Points on a hilly landscape, in no order, each with its height.
From any point a ball rolls to the lowest of the 2 points nearest to it. It stops when none of these is lower. Distance is the straight distance between rows; heights are no part of it.
zeses h=714: [ 46   6  13 -20 -38   7 -40 -13  75 -13 -21  17  29   0 -17 -49 -18  36
  -6  29]
bevit h=289: [-15  10  16   3  -4  -1  12 -18   3  41  17 -16 -50   5 -19  55  20 -41
  25  14]
viga h=189: [-13  -4 -14  38  12   1  10 -37  25  11 -10   7  -4  15   5  19  33   7
  -7   7]
mupu h=139: [ 19   2  40  10  20 -45  17  32  -2 -48 -15 -17  12  27 -29 -19 -22  18
   2  15]
likib h=645: [  7 -25  -2  -2  30  22 -32  30  13 -25 -16  16   7  -7 -10 -36  30  20
 -11  23]
neno h=385: [-20  -6 -21  -5  57  33  -6  41 -12 -24 -31 -16   9 -14  -7 -28  15   3
 -23   3]
pubo h=438: [-19   0 -31  17   8 -24  25  -2 -20  47  11 -12  -1 -19  20  28  -4 -32
  18 -24]
dun h=239: [ -8  -9  -9  32 -20  13 -18 -50  46   0 -18  18  19  21  -7   9  19  31
  -2  20]
Movol h=595: [ 29  -3  53 -23  15  -3  19  73 -38 -48 -23 -31  -4  -2 -18 -43 -25  33
  -3   4]
zizu h=585: [ 10   1   8  -7  27 -22  -5  54  -6 -54  -1   9  11  -1   1 -39  -7  23
  -1   3]
zur h=639: [ 46  19  -7  27   1 -41  17  27 -35  -7  -5   8  39   8   6 -13 -32  13
 -12 -25]
bar h=440: [ -4  13 -23 -17 -11 -23  54   5 -23  78  12  -3 -28 -26   4  31 -38 -29
  29 -29]
vuleb h=273: [-32 -27   0 -16 -55  52 -17 -86  -4  30   2  -9 -42   8   3  30  10 -30
  24   7]
Gikep h=373: [  1 -19   4  13 -46   5 -29 -50  35 -32  26  25  18  20   9  -8  -6  16
 -26   9]
Dides h=176: [ -7 -17  19  -7   9 -13 -35  12  42 -40 -16   2  37  24 -14 -24   4  22
  -4  29]
lavi h=527: [ 16  11 -30   6  31 -15   1  47 -19   8   1   2  36 -10  15 -18  -3   9
   1 -31]
rulu h=236: [-10  -4 -11  10  10   4  14 -34  30  40  -2  -4 -35   5 -13  33  40 -14
   8  15]
giz h=690: [ 30   3 -11  30  -9 -35   6   1 -10 -24  14  -7  10  15  21  -7  11  -3
 -27 -14]
dozab h=369: [ -8  31  12 -27 -22 -29  41  17 -21  52  25  -8 -53 -11  -4  36 -60 -33
  35 -34]
zuru h=321: [-15  13   1 -14 -32   8  32 -22 -66  48  18 -13 -40   1  29  46 -18 -55
  30  -9]
subu h=439: [-13   4 -30  24  -3  -4  -5 -46 -34  -5  23  15  -3   9  46   3  -5 -27
 -13  -5]
sila h=428: [  5  -9  30  10 -29 -18 -18 -25  23 -51  25   5  23  43   2   0 -12  23
 -12   3]
valur h=179: [-23  -7 -17  -1 -35  31   0 -76  40  35   2  13 -19  12   4  25  16  -5
  -1  22]
sirap h=589: [  8   1  -5  33  -7 -27  11  -1 -37 -10  12  24  42  -1  32  26 -17  -6
 -12 -13]
Likez h=415: [ -1  15  -9   1  49  32  -7  61 -42 -24 -40 -22  24 -12  -6 -44 -18   6
 -30   0]
segib h=697: [ 33 -15  13  -5 -26   1 -42 -14  50 -19   3  23  18  10  -1 -34  13  30
 -11  19]
bug h=735: [ 35   4  43  11  -3 -23 -10  27  16 -39  17   1   2  10   3 -37  13  23
 -12  26]
Paral h=181: [-19  19 -25 -15  21  -3  32  15  -2  26  20  -1 -34 -20 -16  53  14 -22
  22 -21]
topu h=460: [  1  34 -40 -17  45  13  26  40 -22  53 -48 -11  22 -40 -15 -19 -25 -10
 -10 -26]
ruf h=556: [  4   3 -21   5  24  -9 -13  40  -4 -22  14  11  15  -1  16 -25  21  19
   6  -7]
sudu h=229: [-35  -2   8  -9 -28  29  -5 -67  14  37  20   1 -40  13  -2  50  11 -24
  20  14]
leled h=629: [ 32  -3  70 -36  22 -16   9  47  -8 -47  11 -26 -11  16 -28 -25 -13  33
  17   6]
Lufum h=716: [ 12   4   4  19  -5 -16 -21 -13  21 -22  13   0  16  23  27  -4  32   8
 -20   0]
mepip h=312: [-10 -28 -19  16 -51  22 -24 -75   5 -19  15  21  -6  18  25 -11   4  -4
 -19  12]
dok h=659: [ 30   2  71 -35  -7 -25   6  14  25 -34  31 -17 -19  25 -38 -20  -9  27
  15  30]
bavu h=610: [  9  23 -43 -33  13 -17  27  21 -17  61  -8  18   7 -53   5  14 -20 -21
   5 -36]
pigoz h=752: [-20 -18  25  -6  26  41 -38  42 -18 -48 -46 -30  12  -9 -10 -39   9  17
 -26  32]
luvi h=441: [ -5  18 -25  -5  49  24   6  60 -31  21 -33 -20  35 -34   1 -31 -15  -3
 -18 -25]
sotu h=274: [-10  13   3 -11 -14 -19  32   3 -18  30  26 -14 -58  -5 -22  61  -9 -39
  30 -15]
Dafas h=683: [ 18   3  61 -22 -22 -44   9  -8   9 -48  40  -7 -18  32  -3 -11 -18  21
  15  18]
Tef h=614: [ 14 -21  30 -11  26   7 -18  39   9 -64 -15   3  -3  -5 -13 -47   0  27
 -18  23]
risot h=672: [  8 -23  -7  12   1  13 -30   2  33   4   6  31  14  -3  -6 -21  36  16
  -4  30]
vivom h=252: [-30  -1  26 -11 -44  24  12 -38 -50  29  23 -34 -65  12  11  38  -4 -57
  33  -3]
tefi h=137: [-11  -8 -16   3 -20  40  -3 -43  70  40  -7   9  -7  -2 -20  19  28  19
  -2  12]
vuki h=615: [ 35  15 -27  14 -36 -42  22   0 -41   4   0   8  46   4  18  -8 -46   4
 -19 -43]
vezi h=488: [-14   1 -28  14  23 -16   3  16 -11  20  11   1  22  -4  19  13  14 -10
  15 -17]
leb h=627: [ 12 -16   2  16  21 -24  11  17  -9 -34  -8  31  31   1  15  11   0   6
 -20  -1]
moru h=141: [ -2 -15  14   0   5  43 -33   4  61 -13 -31   7  29 -12 -24 -30  19  36
 -25  18]
Lesi h=496: [-28   3 -42  19 -17   2  11 -39 -55   2  18  -3 -10 -16  38  10 -19 -43
  -3 -32]
Dimuk h=698: [  2 -17 -17   2 -16  12 -18 -19  29  27  20  19  -7  -2  10   3  50  -2
   4  27]
Gurin h=647: [  7  -4 -20   7  28 -18  42  26 -12   9 -28  14  27 -28  20  18   3  -3
 -21 -31]
Tevod h=663: [ 35  11  23  21 -16 -47  19  23 -19 -34  14 -14  22  26   6  -3 -17  12
  -9 -25]
Pidid h=121: [  8 -14  42  -9  12 -36  -9   5  25 -46  -3  -8  19  43 -14 -17 -16  20
   6  25]
zas h=375: [  3 -14 -13  27 -22  -3  -3 -43 -15 -21  21  31  -1  28  33  -4   6  -2
 -25  20]
toli h=390: [-10  26  -5 -14 -41  -7  43 -21 -53  73   9 -19 -32 -20  11  38 -52 -49
  20 -36]
guli h=723: [  1 -16 -11   9 -32  -5 -39 -40  24   2  15   4  16  14  24   3  38  -4
   0  14]
Pobor h=545: [-11  16 -47   4 -16 -10  18 -30 -59  32   8  14   9 -21  28  26 -37 -32
  12 -32]
vilig h=586: [ 11  16 -44   5 -38 -23  22 -30 -61   9 -10  14  28 -12  38   2 -48 -15
 -14 -41]
bapof h=356: [-25   7  24 -36 -37  21 -13 -31  51  39  31  -4 -59  17 -26  46   2 -13
  44  16]
Kazef h=97: [ -6 -10 -10  -8   8  51 -28 -16  72  21 -25   3  12 -17 -30  -2  34  22
  -7   6]
nubad h=542: [  3   3   1  29 -27 -22  -1 -20 -57 -38  13  10  31  26  27  13 -34 -16
 -13  -5]
fep h=320: [-36  -6  -3  14 -22  19   0 -49 -38  38  25 -20 -31  14  30  28   8 -42
  28  -3]
Nusaf h=486: [  7 -17  16  17 -39 -17 -24 -33 -33 -50  26   0  17  39  21  -1 -10  -2
  -3  -1]
mufam h=685: [  7  -3  42 -23  -7  27 -37  15  56 -44 -37 -16  15   4 -42 -55 -15  46
 -11  34]
far h=717: [ 32   0  50 -15 -19  -5 -16   5  55 -42   8   7   1  13 -10 -36   5  42
 -20  24]
Rad h=569: [ 25  -1  26   3  23 -12  10  73 -33 -27 -25 -21  25 -19 -12 -46 -33  25
 -10 -14]
Gezog h=288: [  8  10 -30  11  57   8   5  24 -17   5 -25  20  -9 -22   2   1  24   2
   9  -4]
sepe h=583: [ 17  36 -58  -9 -10 -23  23 -13 -36  47  -6  19  19 -34  12  23 -28 -24
  -1 -40]
fiduv h=549: [ 37   4 -14  -3  21 -20   7  64 -28   5 -26  -9  42 -25  -4 -44 -19  10
  -9 -24]
Gomi h=722: [ -6 -20  35 -12   6  49 -58  20  16 -51 -45 -27   3 -12 -25 -55   0  36
 -22  30]
seli h=396: [-22  16  48 -21 -37   1 -16 -33  22  16  27 -10 -76  25 -17  45 -17 -31
  43   0]
vina h=314: [-33   8   0 -26  -4  25 -10 -17  41  39  20  11 -31   3 -17  49  27  -3
  41  17]
posok h=351: [-23  -8 -22 -21  54  42   7  45 -11  16 -23 -19 -16 -31 -13  -2  31 -12
  -2   5]
Benos h=382: [-26  -3 -24  21  -3 -16   5 -27 -14  37  17 -20 -24   3  14  25  20 -32
  36  -2]
zoz h=80: [  2  -2  14  41  19 -29   7  20   9 -32 -19  -5  12  17  -2 -24   6  28
  -3  16]
nop h=240: [-33 -14 -16  26 -26  21   3 -67   8   7  19   6 -17  10  20  21  16 -13
 -13   0]
Vafi h=256: [-32   5  -6 -22  34  27  11  20  22  25  21   8 -35 -13 -27  39  23 -10
  24   4]
Gulev h=313: [-26   1 -20 -15  41  29   1  31   7  15   5   7   7 -11  -9  19  36  -9
   1  11]
Kuv h=648: [  0  -9  68 -22  14  20 -19  28  18 -63 -21 -10  -8   0 -38 -45 -18  42
 -12  37]
dufug h=245: [  3  14 -25 -11  49   7  27  29 -15  31 -10   5 -20 -37 -18  29  15 -18
  14 -26]
pefa h=630: [ 21  18 -38 -13  12 -20  28  29 -15  33 -26  12  35 -46   9   0  -9  -5
 -22 -47]
melu h=136: [-18  -1  -8 -19  42  45 -17  -8  47  26 -17  -3 -23 -15 -23   2  39   2
  -1   9]
Zezu h=132: [ -7 -21 -10  37  30  -3  13   7  25  -5 -15  -7  12  10 -10 -15  24  13
 -16   6]

For each start below, name the point where the ball stops.
topu: Paral
giz: mepip
guli: lavi
bavu: mepip
sirap: mepip
Gomi: lavi
dok: lavi
